A landscape with many valleys, sampled at points; each row gives a point and its height.
From any point a ball takes the steepest step (drop divided by distance) to one of its 4 nearest points. It stops when none of these is lower. Distance is the straight distance between rows; heights are no part of it.
bozu: [ 69  91  78 101  87  73 109  97 103 102 124  98  95 101 108 103 129 102
 120 125  93  80]  (h 494)
Zipev: [112  97 118  96 106  98  97 105  99 107 103 109  96 102  94  96  80 101
  88  86 103 113]  (h 382)
tosip: [ 86  92  87 101  92  73 111 103 106 106 118 105  85  98 104 100 118 100
 111 111 100  85]  (h 353)
mefan: [108  89 129  91 103  94 111 100 106 109 107 111  62  91  88  90  91 119
  75  68 107 115]  (h 291)
fev: [ 91  87 113  94  99  68 109 100 111 114 123 118  76 100 102 102  90 117
  95  92  98 110]  (h 489)
buga: [ 89  90 104  99  92  69 122 110 116 113 125 110  48  89  91  97 116 121
  93  86 111  92]  (h 595)
Tuke: [125  96 142  90 115 127  93 101 102  99  89  99  82  90  91  85  90 114
  64  73 110 128]  (h 673)
kun: [ 61  90  70 103  86  78 108  94 100  98 122  92 100 103 109 103 132  99
 127 130  89  76]  (h 557)
vubuz: [104 102  96 105  75  88 128 108 108 103 109 101  42  79  86  94 134 117
  92  84 119  79]  (h 645)
gigir: [109  92 124  92 105  92 103 104 102 108 106 112  77  98  91  93  84 110
  81  78 104 115]  (h 292)
Fem: [112 100 107  97 100 102 103 103  96 105  96 104  96 100  94  93  94  94
  94  92 106  99]  (h 473)
kos: [122 104 109  99  88 117 107  98  98  98  85  99  75  87  88  84 112 101
  85  83 113  93]  (h 252)
pizor: [113  98 112  96  87  99 117 101 104 102  99 105  55  84  88  89 113 114
  84  75 115  96]  (h 643)
sop: [100  88 120  92  94  80 120 105 110 112 116 113  50  88  88  93 102 127
  80  69 110 107]  (h 452)
kamo: [ 90 100  92 105  78  74 134 114 117 106 123 100  39  80  86  99 139 117
  95  95 118  74]  (h 621)
nepi: [ 88 110  82 103 109 104  93  93  96  87  92  97 142 111 116 116  82  91
 119 115  85 111]  (h 324)
Soref: [115 102 108  98 103 107  96 104  93 104  93 104 107 103  93  94  88  90
  93  91 104 101]  (h 445)
zoga: [127 106 110  99 102 133  98 100  93  96  76  91 101  94  89  86 101  91
  86  87 111  96]  (h 400)
zelab: [ 99 108  87 110  70  85 135 110 114 101 114  96  39  77  86  98 146 118
  94  92 120  70]  (h 632)
zupe: [101 104  89 101  96 104 105 102  96 105  94 103 108 103  99  92 104  85
 110 103 103  80]  (h 529)
takal: [ 84  98  81 102  85  77 117 108 108 106 116  99  76  94  96  97 137  97
 113 110 107  67]  (h 236)
bupos: [122  98 132  94 101 117 101  98 102  99  90 100  75  88  90  86  97 113
  71  73 111 117]  (h 235)
munu: [118  97 130  92 106 108 101 103 100 104  98 106  78  95  89  88  88 111
  74  74 107 117]  (h 272)
vavi: [117 104  96  99  89 110 111 100  98 100  87  99  82  91  88  90 117  94
  97  90 113  81]  (h 387)
Miput: [ 91  90  97  98  95  70 110 103 109 110 120 111  82  98 101 100 102 107
 104 103 100  96]  (h 330)
Zevib: [ 95  97  88 100  89  86 118 105 105 108 107 103  80  93  95  95 125  97
 108 101 110  73]  (h 319)
soza: [ 51  74  79  87  85  60 103  87 104  85 139  88  84 104 109 120 117 124
 121 133  83  99]  (h 421)
dudo: [122  99 119  95  94 113 106  99  98  98  90 100  73  87  87  86 105 108
  81  77 112 102]  (h 192)
Gidi: [126 100 129 101 124 130  73 112  92 103  85  96 123 103  97 100  72  96
  75  87 100 129]  (h 284)
fumo: [ 87  87 107  95 101  68 105  96 111 108 121 116  90 102 108 107  83 115
 100 100  93 116]  (h 497)
tigo: [ 88  93  89  99  96  77 105  99 106 105 115 110  97 101 109 103 103 101
 110 110  96  94]  (h 63)
gefe: [113 114 104 111 119 129  73 108  85 100  81  95 145 112 103 110  73  85
  99 100  96 117]  (h 423)
vot: [ 99 105  94 102 105  97  95  97  97 101  99 106 125 108 107 104  83  91
 106 105  94 106]  (h 250)
lida: [127 119 103 105 102 154  89  99  91  92  58  83 116  98  90  82 108  82
  93  92 112  85]  (h 648)
vides: [ 94  97  93  98  99  85 100  97 102 103 107 107 110 105 107 102  93  96
 109 107  94 100]  (h 318)
defi: [ 86 111  81 105 102 100  98  92  95  94  93 100 134 112 114 105  95  87
 122 116  90  95]  (h 275)
febib: [102  96 114  97 103  84 101 101 104 107 111 115  96 103 102 101  79 104
  94  95  96 114]  (h 519)
bezap: [ 92 105  89 102 106  96  95  93  98  94  98 102 132 110 113 111  83  94
 112 113  86 110]  (h 307)
Pira: [ 92 124  83 113 111 124  87  98  89  92  78  91 155 119 112 107  89  77
 126 112  92  99]  (h 496)
Kada: [108 117 100 116 123 125  71 102  84  92  80  96 154 116 110 125  66  89
 104 102  87 126]  (h 464)
Zafov: [ 89  85 113  93  96  66 123 107 117 115 127 116  48  90  91 100 107 127
  87  79 109 102]  (h 329)
sugal: [ 60  87  72  97  88  76 103  85 100  89 120  89 106 107 115 112 121 105
 129 131  81  87]  (h 283)
bal: [110 109 106 109 121 115  74 104  89  95  88 102 144 113 109 125  60  97
  96 101  88 134]  (h 605)
turi: [ 93  89 107  94  95  69 112 104 110 113 120 114  71  97  98  99 101 112
  94  92 102 101]  (h 450)
gobe: [ 93  96  87 102  86  82 120 108 107 107 114 102  70  90  93  96 130 100
 107 102 109  70]  (h 119)
vugip: [ 74  82 110  95  96  53 114 103 119 117 139 117  57  96 101 105 103 129
  94  96  99 107]  (h 599)
bunuk: [122 108 103 105  76 114 114  95  99  95  85  97  61  82  88  85 128 109
  87  83 116  84]  (h 410)
Femo: [ 86 117  77 108 106 113  93  93  91  91  83  93 148 118 114 105  93  82
 128 115  90  95]  (h 456)
pami: [ 94 111  87 105 105 106  93  95  94  95  91 100 138 112 112 107  87  86
 117 111  91 100]  (h 254)
pem: [119  97 121  94 101 109 101 102  98 103  94 104  84  94  90  90  92 103
  79  79 108 108]  (h 288)
Kov: [131 112 115 102 114 150  81 105  92  96  66  86 118  97  89  88  97  88
  81  89 109 104]  (h 409)
Zefo: [ 80  98  81  96 103  88  98  87 101  88 104  98 128 108 117 115  93 101
 120 119  82 107]  (h 334)
bap: [130 108 117 100 109 142  85 102  94  95  72  90 110  96  90  88  96  90
  79  89 108 106]  (h 373)
Guvi: [ 91  94  97 100  84  72 130 112 115 108 123 104  41  83  86 100 130 120
  93  89 116  84]  (h 553)
Ganud: [106 124  92 109 111 139  87 106  86  99  70  88 142 115  98  93  93  71
 116 102 103  87]  (h 649)
Suzom: [ 97 119  88 110 116 119  84  97  88  89  81  96 153 117 112 116  76  83
 117 110  90 110]  (h 280)
Mek: [104 106  99 103 108 105  91 100  94 100  93 104 128 110 104 106  78  90
 103 103  93 110]  (h 286)
fosom: [ 99  93 107  96 100  81 105 102 104 108 113 113  87 101 101  99  88 105
  96  94 100 106]  (h 470)
zet: [107 115  95 107 110 120  87 103  90 100  85  99 139 112 102 101  83  82
 106 102  97 101]  (h 92)
fom: [ 99  93 103  99  87  74 124 109 113 109 119 108  49  85  90  97 119 118
  91  82 113  88]  (h 789)
fuze: [ 95 120  83 109 107 121  92  99  90  97  81  96 146 117 108 101  92  75
 123 109  97  91]  (h 245)
Seke: [ 98 106  91 103 102 100  96  98  96 101  97 106 123 109 106 101  92  87
 110 107  95  96]  (h 258)
Deza: [ 61  81  78  94  86  65 103  90 105  92 131  94  91 102 113 116 117 116
 123 130  83  95]  (h 492)
subus: [121 112 110 105 117 141  76 111  86 100  75  91 134 107  94  98  82  82
  90  95 101 106]  (h 368)
Lufik: [ 86  95  84 103  87  72 121 110 109 109 121  99  68  91  93  99 133 103
 107 107 108  73]  (h 227)
folav: [ 47  84  70 103  77  69 110  93  98  91 136  82  87 105 102 111 140 110
 126 142  86  74]  (h 537)
movu: [125 107 119 101 117 137  80 108  90 100  79  92 123 102  91  96  83  87
  83  90 104 111]  (h 290)
repe: [126 114 106 102  98 143  93  98  92  94  66  88 106  95  87  84 110  86
  91  91 112  85]  (h 564)
Solug: [ 97 102  96 101 111  94  89  93  99  89  98 104 132 111 112 121  67 101
 105 107  86 126]  (h 336)
ged: [124 102 120  96 108 123  93 103  96 100  86  98 101  98  89  90  87  95
  79  85 106 111]  (h 244)
Safu: [127 106 116  98  89 125 104  95  99  96  81  98  75  85  88  81 112 105
  79  81 113  99]  (h 242)
zes: [105  96 107  99  85  88 122 104 107 105 108 106  48  84  88  91 117 119
  87  76 115  93]  (h 805)
foser: [111  93 123  92  99  95 110 103 103 105 104 110  67  92  89  90  96 114
  80  73 108 111]  (h 277)
kered: [116 111  97 101  99 125 100 101  91  99  79  96 108  99  90  88 105  82
 101  93 109  83]  (h 636)
Depeb: [103 100 101  99  99  91 101 100 100 105 103 108 104 104  99  99  90  94
 100  98 100 100]  (h 386)
Veg: [121 104 120 101 118 125  80 110  90 102  85  99 122 105  95 100  74  91
  83  91  99 120]  (h 256)
boza: [108 109 103 106 112 111  86 103  90  99  90 103 134 111 104 108  73  90
  98 102  93 117]  (h 331)
Ramim: [ 97 115  82 105 102 114 100  98  93 102  85  97 127 109 103  93 103  76
 119 107 101  79]  (h 511)
Vude: [ 59  76  92  89  92  52 103  87 114  96 142 101  76 101 111 120 103 133
 114 122  84 113]  (h 388)
rubit: [107 105 108 105 117 106  82 102  94  97  96 102 133 114 108 118  62  99
  94 101  89 131]  (h 584)
mozo: [130 109 115 100  92 134 100  93  98  94  74  91  84  87  89  80 114  99
  79  86 112  98]  (h 273)
ritur: [ 99 126  84 113 111 130  87 103  86  96  75  93 150 118 107 101  89  74
 122 106  99  93]  (h 554)
bel: [ 97 107  98 102 118 100  86  93  98  85  93 101 140 112 115 130  62 102
 106 107  82 134]  (h 394)
Doz: [ 73  95  80 104  82  70 120 109 109 107 128  95  71  91  94 100 142 103
 112 119 106  66]  (h 270)
sor: [ 84  89 115  95  94  67 130 110 119 118 131 114  36  85  88 100 113 136
  81  70 112 100]  (h 196)
Maf: [ 68  85  90  98  90  56 112 100 112 108 137 103  72  97 104 107 121 118
 111 120  97  92]  (h 551)
vuv: [132 106 128 100 101 139  91  95 100  94  73  91  89  86  91  82 105 102
  72  84 111 111]  (h 417)
Fosu: [109 103  96 100  95 104 106 103  97 104  93 102  98  98  93  92 104  90
 102  96 106  83]  (h 568)
mif: [ 94  99  83 103  81  83 128 109 108 104 114  98  59  85  89  97 140 104
 103 100 116  66]  (h 390)
paz: [ 75  94  79  97  97  84 100  87 101  91 109  99 121 106 116 113 100 100
 123 121  83 100]  (h 189)
zoso: [125  98 131  92 107 120  97 102 100  99  88  99  84  92  89  88  91 106
  70  76 108 117]  (h 310)
fufe: [106 117  96 112 115 126  81 104  87  97  81  95 149 115 107 110  76  84
 107 105  94 111]  (h 412)
punev: [ 86  90  93  97 101  75 100  90 107  97 115 108 108 106 115 112  87 107
 110 112  88 113]  (h 321)
Dofo: [ 71  84  82  91  94  69 101  85 105  90 121  98 103 103 116 116 100 114
 119 124  83 105]  (h 141)
Todok: [105  93 111  95  94  87 113 104 106 110 106 110  69  94  90  92 102 108
  90  82 109  97]  (h 491)
sosuz: [ 93 131  82 115 113 132  86 100  84  94  71  90 156 119 110 101  89  71
 131 108  96  94]  (h 513)
bogut: [129 103 127  96 110 132  91 103  97  96  79  93  95  92  91  86  93  98
  74  83 108 113]  (h 306)
guri: [ 82  89  94  96  95  66 105  94 108 105 123 109  93 102 110 106 101 110
 107 113  93 103]  (h 233)
fovof: [ 88 113  79 107 102 109  99  95  93  98  89  98 135 112 111  98 103  79
 127 114  95  85]  (h 165)
pufi: [ 79  90  89 102  86  63 120 109 113 110 131 102  65  91  95 100 129 110
 107 110 106  78]  (h 293)
keses: [ 82  94  91 102  84  66 126 111 115 109 131 102  52  86  88 100 134 112
 101 102 111  78]  (h 378)
vipe: [ 85  97  81 103  93  84 106  97 101 103 110 103 106 103 108 100 114  93
 119 114  96  82]  (h 176)
tib: [ 97 124  88 115 121 129  76 100  85  89  75  94 160 119 112 118  77  83
 119 107  91 112]  (h 335)
tel: [121 103 111  96 101 121  99 102  95 100  85  99  99  98  89  89  95  91
  87  86 107  97]  (h 322)
Fopi: [ 81  86  95  95  97  69 103  90 110 100 122 109  98 103 113 112  89 114
 109 114  86 114]  (h 314)
kalu: [131  99 138  94 115 134  88 103 100  96  85  94  93  91  92  88  90 106
  66  78 109 125]  (h 488)
lufa: [104  96 108  96 100  89 103 102 100 107 106 109  94 101  99  97  88  98
  97  95 101 104]  (h 441)
fedar: [126 100 123  95  99 121 100  97 100  96  86  98  80  89  90  84 101 107
  75  78 111 109]  (h 64)
fubig: [ 61  71  84  80  96  58 101  82 109  84 134  94  90 104 113 125 100 128
 119 125  78 114]  (h 340)
budaf: [141 117 124 108 108 161  81  95 103  91  54  83 107  88  99  80 113  95
  68  90 111 109]  (h 613)
badu: [ 87  97  87 103  93  81 106  99 103 104 110 105 102 102 108 100 109  95
 114 112  96  88]  (h 145)
nodus: [131 117 109 106 110 158  82 101  91  95  59  80 120  96  91  85 104  84
  86  92 111  93]  (h 545)
rubek: [112 103  95 102  79 100 121 102 102  99  95 100  57  83  87  91 128 105
  96  85 116  79]  (h 534)
duro: [ 70  88  78  95  93  75 101  86 104  90 116  96 109 105 116 112 108 107
 125 126  81  99]  (h 62)
ravu: [131 113 110 103  85 139  99  92  94  92  69  91  86  85  90  80 120  98
  82  87 113  92]  (h 311)
Lupu: [ 56  90  72 104  80  73 110  97 102  98 130  88  92 102 105 103 139 103
 126 136  91  71]  (h 443)
Matu: [118 106  99 101  83 115 113  97  98  98  87  99  74  87  87  85 119 100
  92  85 115  81]  (h 332)
lapev: [128 102 125 102 125 139  69 114  89 101  79  91 128 104  96 100  76  92
  77  88 100 125]  (h 323)
puza: [ 78  92  83 100  90  72 107  97 105 104 120 103  95 100 109 103 118 102
 117 120  93  85]  (h 463)
Betu: [ 99 115  91 109 121 116  79  98  90  86  82  94 155 115 114 128  67  93
 112 106  85 126]  (h 439)
turuf: [ 99 127  88 117 119 135  77 105  81  94  69  91 160 119 110 109  80  76
 122 106  95 103]  (h 376)
lum: [ 53  72  81  82  89  58 102  85 109  84 138  90  84 104 111 125 109 129
 121 131  78 108]  (h 361)
vibab: [100 111  95 108 117 110  83  97  91  89  88 100 145 115 112 123  67  94
 106 107  85 124]  (h 344)
zigu: [ 95  94  99  98  99  79 102  98 103 104 113 111 101 103 107 103  89 102
 105 104  94 108]  (h 267)
didos: [116  95 123  93  95 104 111  98 103 100  97 105  61  87  86  86 106 116
  77  73 112 106]  (h 317)
mobi: [113 105 100 101  99 115 101 104  93 101  87 100 105 101  92  92  98  86
  99  92 107  90]  (h 567)
Rekap: [ 75 103  73 104  95  95 104  93  98  98 100  96 121 108 112  98 118  87
 130 122  93  78]  (h 308)
Paguf: [108 112 102 112 128 118  68 102  85  88  81  95 153 115 114 137  58  99
 103 103  83 140]  (h 558)
dano: [ 73  90  84 101  85  64 117 106 110 108 132  99  72  94  98 100 134 108
 111 121 102  75]  (h 297)
Sofez: [ 93  97  98  96 108  83  94  92 103  93 107 107 119 109 114 119  71 109
 105 107  86 127]  (h 425)
benuv: [108 103 110 103 110 103  88 102  94 101  98 107 123 110 103 107  69  96
  92  97  94 121]  (h 453)
Pepa: [131 113 112 105 115 154  78 106  90  97  63  85 124 100  90  89  95  84
  84  91 107 101]  (h 438)
Fepo: [ 79  87  98  98  94  59 113 103 113 112 132 111  68  96 102 102 112 115
 103 104 100  94]  (h 587)
Suros: [ 99  94  94  98  93  84 115 104 103 107 109 107  78  95  94  96 114  97
 102  96 108  83]  (h 612)
Fotil: [ 84  86 104  97  96  61 113 104 113 115 128 115  65  96  98 102 103 117
  99  96 102 101]  (h 516)
nof: [ 60  89  77 102  80  68 112 100 104 100 134  94  83  98 104 105 138 107
 120 132  94  75]  (h 401)
luvev: [ 61  74  86  86  93  58 102  85 110  88 133  97  87 103 113 119 104 126
 119 125  82 109]  (h 325)
goza: [ 88 100  78 104  90  89 111 102 101 105 105 101  96  98 101  94 127  88
 118 110 103  68]  (h 313)
malev: [101  93 100  98  91  81 116 105 106 109 111 107  69  93  94  96 112 106
  96  90 108  87]  (h 828)
rarep: [ 64  91  76 105  82  73 114 101 105 104 129  93  87  99 103 101 139 103
 121 129  98  69]  (h 346)
rafot: [ 90  97  91  96 109  86  96  88 102  87 105 103 129 109 116 120  74 104
 112 113  82 124]  (h 375)
Fug: [117 103 124 108 122 122  73 109  90 101  89 101 131 110 101 110  63  95
  84  93  94 132]  (h 345)
romeg: [104 103  94 101  99 102 102 102  96 104  95 105 109 104  98  94  97  88
 106  99 102  91]  (h 477)
Maz: [ 50  83  70  98  80  70 104  89 100  89 131  85  93 106 109 112 131 110
 127 138  84  82]  (h 674)
gofo: [101  90 120  92 101  82 110 102 107 112 114 115  69  96  91  93  89 114
  86  78 104 111]  (h 302)
bod: [ 97 107  94 105 112 102  89  94  94  92  94 101 138 113 113 116  70  94
 107 110  87 120]  (h 266)
gid: [126 101 125  96 115 129  85 108  93 102  85  96 111 100  91  93  81  93
  76  86 103 118]  (h 206)
fasil: [ 84 105  81 101 102  93  98  91  97  94 100 101 129 108 115 108  93  92
 121 117  88 101]  (h 327)
Vun: [ 81  87  97  89 104  70  99  86 111  92 118 107 106 105 116 119  79 116
 111 112  81 125]  (h 257)
nure: [ 85  96  82 103  91  80 111 102 103 106 115 104  91  97 103  96 124  96
 116 111 101  77]  (h 255)
lefe: [ 98  99 100  99 107  90  93  94 101  96 105 108 121 108 110 116  71 101
 102 107  88 123]  (h 458)
Fafa: [ 95  94  96  97  94  78 111 103 105 108 114 109  82  95  98  97 106 101
 102  98 104  89]  (h 471)
fasun: [103 101 101  99 104  91  97  99 100 102 105 110 116 107 106 105  80  94
 101 103  93 110]  (h 354)
bunip: [ 59  73  87  81  97  55 101  83 112  87 137  97  84 104 113 127  97 133
 116 122  79 118]  (h 349)
Kor: [105 102  87 104  81  95 122 104 103 102  99  99  65  86  89  94 132 100
 102  94 115  70]  (h 253)
Zese: [125 103 120  95 101 123  98 101  97  97  86  97  90  93  88  86  97 100
  79  81 109 105]  (h 200)
bafi: [110  96 111  94  96  94 107 103 101 106 101 109  83  96  91  92  96 101
  90  86 108  99]  (h 389)
Pupe: [ 77  93  77 104  86  76 117 107 106 106 121  98  83  96  99  98 137  98
 118 119 102  69]  (h 274)
Feza: [ 67  80 100  95  92  49 110  98 118 111 142 111  65  98 106 110 108 130
 103 110  95 106]  (h 641)
mitos: [120 118 102 107 113 148  81 106  86  98  66  86 134 106  93  93  92  78
  99  95 106  93]  (h 803)
vidut: [114 107 113 106 118 119  77 107  89 101  89 102 136 110 104 112  64  93
  93  98  93 127]  (h 483)
Guvu: [130 100 134  99 124 138  76 110  96 101  81  93 114  97  95  94  80  98
  70  83 104 128]  (h 243)
tukim: [ 78  83  99  93  96  59 104  92 114 104 129 110  87 103 112 113  93 118
 107 111  88 113]  (h 365)
sapel: [105 111  91 104 101 112  99 101  92 103  89 101 123 108  98  95  95  81
 107 101 102  88]  (h 566)
lup: [139 112 128 104 112 156  79  99 102  91  61  87 107  87  98  85 108  97
  68  88 111 115]  (h 487)
topez: [ 96  96  94  99  94  84 109 103 102 106 108 108  92 100  99  97 107  94
 106 102 103  87]  (h 298)
bozig: [117  95 122  91  98 104 107 101 102 104  98 105  74  92  89  88  96 108
  81  77 109 107]  (h 248)
dovi: [ 93 102  86 101  96  90 106  99 101 103 104 105 110 104 104  97 104  89
 115 109  99  85]  (h 195)
sis: [126 115 101 106  77 129 107  91  96  94  73  94  76  84  88  80 130 101
  88  87 112  81]  (h 367)
melo: [116 120  96 106 109 144  87 105  87 100  68  89 133 108  93  90  95  76
 105  97 109  86]  (h 765)
Sisu: [107 114  91 103 104 122  95 102  90 100  81  96 128 110  97  93  95  79
 108 101 103  87]  (h 655)
Godi: [122 115 103 102 104 142  92 102  90  97  68  89 118 101  88  88 102  81
  95  93 110  86]  (h 614)
zikek: [111 108 102 103 108 116  93 102  92 101  89 100 122 107  95  97  84  86
  98  97 101 101]  (h 364)
Zezi: [134 110 124 101 108 148  87 100  99  94  66  86 103  89  93  84 105  96
  73  87 111 111]  (h 392)
laz: [106  95  99  97  92  90 112 104 102 106 103 107  79  94  93  93 107  99
  97  91 108  88]  (h 184)
Bobog: [ 78 110  73 105 101 103  97  88  95  91  92  93 139 112 116 106 102  84
 132 121  87  90]  (h 403)
perin: [139 109 132 102 115 153  81 100 102  92  65  86 104  87  99  83 104 100
  63  84 111 121]  (h 479)
Vila: [ 69  88  82 101  87  67 108  99 107 102 128 100  87 100 107 106 126 107
 117 124  94  83]  (h 535)
pelet: [131 108 118 104 119 150  76 109  92  97  66  87 124  98  93  94  90  88
  79  89 106 110]  (h 418)
gupi: [111 119  99 111 116 136  78 105  84 100  75  92 147 114  98 102  80  78
 105 100  99 103]  (h 442)
Vufid: [100 113  92 106 111 112  87  98  92  96  88 100 141 112 110 111  78  86
 109 108  90 109]  (h 205)
baru: [117 103 121 102 118 115  79 107  92 103  94 102 123 109 100 106  66  96
  84  91  96 127]  (h 338)
gaf: [133 104 127  97 110 142  86 103  97  95  73  89 102  92  92  86  97  97
  70  83 110 114]  (h 348)
Rus: [ 73  88  79  91  97  76 101  85 106  88 114  97 114 105 119 115 100 108
 122 122  80 106]  (h 147)
kuv: [130 105 119  98 107 136  92 100  94  96  75  91 103  93  89  85  98  92
  78  86 107 104]  (h 352)
fes: [ 91  92  99  97  96  74 105  99 108 108 116 113  92 102 106 102  95 106
 105 103  98 102]  (h 194)
birop: [ 92  91  93  99  87  74 121 108 111 109 121 105  60  87  92  98 123 110
 102  95 112  81]  (h 560)
gub: [109  97 119  96 109  99  95 103  98 105 103 108 102 104  99  99  76 100
  86  89  99 119]  (h 168)
vil: [139 105 139  99 119 151  79 103 103  93  69  87 101  88 100  86 100 103
  60  81 110 128]  (h 544)
bisu: [ 93  91  98  98  92  72 118 108 111 112 122 110  64  93  95  98 113 111
  98  92 109  91]  (h 770)
liro: [107 100 112 100 109  96  92 102  99 104 104 110 112 110 104 106  70  99
  91  96  95 123]  (h 654)
Sav: [106 103  88 101  90 102 113 104  99 104  94 102  89  97  93  91 119  90
 106  96 109  74]  (h 360)
tid: [ 86 104  80 103  96  93 102  94  98 100 102 102 122 108 112 100 106  88
 121 115  92  86]  (h 214)
manap: [114  95 112  94  93 102 109 103 100 102  98 106  75  91  89  89 101 103
  87  81 111  98]  (h 326)
Deki: [116  96 131  90 101 108 108  99 103 102  99 106  66  88  89  86  97 116
  74  69 111 116]  (h 234)
Tifad: [111 104  90 103  86 104 115 102 100 101  90  99  76  89  89  91 123  93
 102  91 113  73]  (h 17)
nog: [ 51  79  73  93  83  66 105  87 101  85 135  85  90 104 109 118 123 117
 124 136  83  92]  (h 546)
tepak: [124 107 110  99  91 125 106  97  96  96  80  94  83  89  88  84 112  98
  85  86 113  90]  (h 276)
dito: [119 100 127  94 113 113  91 106  96 103  94 102 102 100  91  96  78  99
  78  83 103 120]  (h 532)
Pila: [115 100 117  99 109 109  92 106  96 103  94 104 105 103  93  96  77  96
  86  89 101 113]  (h 480)
bofa: [ 69  81  88  93  92  60 103  89 110  97 131 102  88 101 113 115 104 121
 114 123  86 107]  (h 263)
Beto: [116 100 108  98  87 104 113 100 101 100  94 104  65  87  88  89 114 106
  89  80 113  89]  (h 490)
vis: [126 112 110 102 114 144  82 107  90 100  71  90 124 103  91  92  92  83
  87  92 107 101]  (h 356)
mok: [108  97 100  99  85  90 120 105 105 104 103 104  56  85  88  93 122 110
  91  84 116  85]  (h 824)
rako: [ 77  89  88 100  89  67 111 103 111 106 128 105  80  96 105 101 120 107
 112 115  99  85]  (h 408)
pib: [117 112 105 105 111 131  85 107  89 100  80  95 128 107  95  96  86  82
  96  96 103 101]  (h 377)
nif: [ 88  99  85 102  97  85 103  93 100 100 106 104 114 107 110 102 102  93
 116 114  92  94]  (h 186)
Vadan: [121 106 121 105 120 128  74 112  89 103  86  97 131 108  97 104  73  91
  85  93  96 122]  (h 198)
Nosi: [104 122  94 115 119 133  75 104  84  96  74  93 155 117 106 110  78  79
 112 104  94 108]  (h 374)
pepi: [ 98  90 108  95  93  76 116 105 109 110 116 112  63  91  92  95 107 112
  92  84 109  96]  (h 617)
datob: [ 81  91  88  96  93  71 104  92 106 100 120 105  99 102 113 108 104 106
 115 118  89 100]  (h 193)
sazop: [ 82 108  78 102 107 102  97  88  96  87  92  96 142 112 116 113  91  90
 126 117  86 103]  (h 370)
ponov: [ 71  82  95  95  90  58 107  97 113 105 135 108  76  98 108 110 109 122
 108 115  93 103]  (h 575)
ladit: [ 60  85  77  99  84  64 106  92 105  96 134  92  87 102 110 111 126 112
 121 131  88  88]  (h 604)
tafan: [109  94 124  93 106  93 101 103 102 108 107 112  86 100  93  94  80 106
  83  80 102 118]  (h 309)
Bor: [121 107 112 100 109 126  87 106  93 100  81  96 117 103  90  93  88  87
  89  94 105 104]  (h 320)
Sok: [ 72  95  76  99  93  85 101  89  98  94 107  95 119 107 116 105 111  97
 127 124  85  92]  (h 251)
Zoni: [ 72  86  83  96  91  68 104  91 107  98 125 100  95 102 113 110 111 109
 119 124  88  95]  (h 333)
kivil: [ 92  97  89 102  85  78 125 109 109 106 116 102  60  85  90  97 131 105
 102  98 114  74]  (h 315)
miziz: [ 78  91  84 103  87  69 114 103 108 108 126 102  79  96 102 102 128 103
 112 117 101  79]  (h 341)
faben: [136 101 139  94 121 143  82 103 102  96  77  91  99  90  95  87  93 105
  63  80 109 129]  (h 495)
nol: [100 100  90 100  94  92 109 102 100 107 102 104  95  98  99  96 110  93
 108 100 104  81]  (h 150)
noti: [ 71  79  89  86  98  64 100  85 111  90 125 100  97 101 116 121  92 122
 116 120  81 117]  (h 185)
fab: [ 94  96 103  96 105  81  96  95 105  99 112 112 109 108 111 112  74 106
 103 104  88 122]  (h 555)
femut: [104 100  88 101  88  94 115 105 101 103  99 104  82  92  91  93 120  93
 104  97 111  76]  (h 446)
sodi: [115 109 109 107 115 125  78 107  87 102  83  98 133 107  99 102  75  85
  92  96  97 113]  (h 312)
gat: [ 90  98  92 100 102  87  99  91 103  95 105 106 120 107 113 110  84 100
 111 114  87 110]  (h 337)
raf: [132 114 113 103  97 148  91  97  96  92  63  86 101  90  90  80 113  92
  81  90 112  92]  (h 431)
kig: [ 99 110  83 103  97 108 104 100  94 102  88 100 118 107 100  94 108  78
 117 104 103  77]  (h 588)
zama: [ 72  82  99  91  95  56 106  91 115 103 132 111  80 102 112 114  94 127
 107 111  88 115]  (h 429)
kapub: [101  94 105  98  97  84 109 104 105 110 109 111  83  97  97  96  98 100
  96  93 103  98]  (h 493)
Vebu: [ 94  87 117  92  98  71 117 104 112 115 122 117  56  94  93  97  99 123
  87  77 106 108]  (h 347)
kis: [ 89 106  83 104  99  95 101  94  97  99  99 103 123 108 109 102  99  87
 117 112  92  90]  (h 218)
tomu: [117 101 112  96  97 111 105 101  97 101  90 101  86  94  87  88  98  99
  85  85 110 100]  (h 305)
Rur: [108 125  93 111 117 142  79 108  83  99  69  90 150 115  99  98  88  74
 110 101 101  95]  (h 517)
lapa: [105 120  94 116 121 128  74 103  85  94  77  94 157 116 110 120  71  86
 110 104  90 119]  (h 391)
lir: [135  98 140  97 134 142  71 113  97 101  77  90 114  94  99  95  81 100
  64  79 107 135]  (h 359)
suru: [119 108 117 109 125 130  67 112  85 102  83  95 142 112 102 109  67  92
  89  95  94 127]  (h 229)
Fipop: [118 111 102 101 103 129  94 104  89  97  77  94 115 102  92  89  95  82
  97  94 106  91]  (h 474)
rudo: [128  99 136  95 119 133  82 107  97  98  86  93 102  96  93  91  83 102
  68  79 104 129]  (h 316)
Nal: [112 108  89 101  90 114 111 100  95 101  83  98  94  96  91  88 117  87
 105  94 111  73]  (h 475)
Rizo: [ 75  83  87  85 105  70  98  83 110  86 119 100 108 105 118 123  85 117
 116 116  77 123]  (h 215)
bozi: [117 107  98  99  94 114 106 101  95 100  85  98  97  97  90  89 106  87
  98  90 111  82]  (h 585)
Foro: [104 106  87 107  73  93 129 107 109 101 106  97  47  79  87  94 141 111
  98  89 117  70]  (h 639)
gof: [ 70  83  99  97  91  53 113 102 118 111 139 111  64  96 103 107 111 124
 101 109  99 101]  (h 637)
naki: [135 110 120 102 104 150  88  95  96  92  63  86 103  90  92  81 106  96
  75  88 111 104]  (h 440)
gup: [ 79 105  74 103  95  97 103  91  98  95  99  97 128 108 114 102 108  88
 129 118  89  86]  (h 259)
Gasis: [ 91 101  80 102  92  95 111 100  99 104 100 101 104 102 100  93 121  85
 118 109 103  70]  (h 328)
tev: [ 68  84  85  96  89  61 106  96 109 102 132 103  82 100 109 108 117 115
 114 123  91  94]  (h 482)
Vuno: [ 86  94  90  94 104  79  97  89 104  91 111 104 118 107 116 116  80 106
 112 114  82 118]  (h 191)
Lata: [129 113 112 102 106 146  87 102  92  95  69  87 114  96  91  87 100  87
  83  90 110  97]  (h 424)
Zin: [ 83  84 101  96  98  63 108  96 113 109 127 114  81 101 108 108  94 117
 103 105  94 109]  (h 437)

Call two points neighbours if one is among the 4 nearest of the other. Go from one point of each pair to the other, from neighbour to neighbour, staying as low as possible. Name the highest point that can't be avoided.
fovof, fuze | Femo
duro, Vuno | Rizo
tigo, gobe | Zevib
bozig, sor | Vebu
gub, fedar | tafan
nol, Tifad | Sav
fovof, tigo | defi
fedar, Deki | bupos
gid, fedar | ged
Vadan, bozig | Veg
Vuno, tigo | gup
vot, tigo | Seke

For each start below, name every point that the ball comes to, in order.
goza | vipe > badu > tigo
Maz | Lupu > rarep > Pupe > takal > gobe
sis | tepak > Safu > dudo > fedar
bozu | rarep > Pupe > takal > gobe
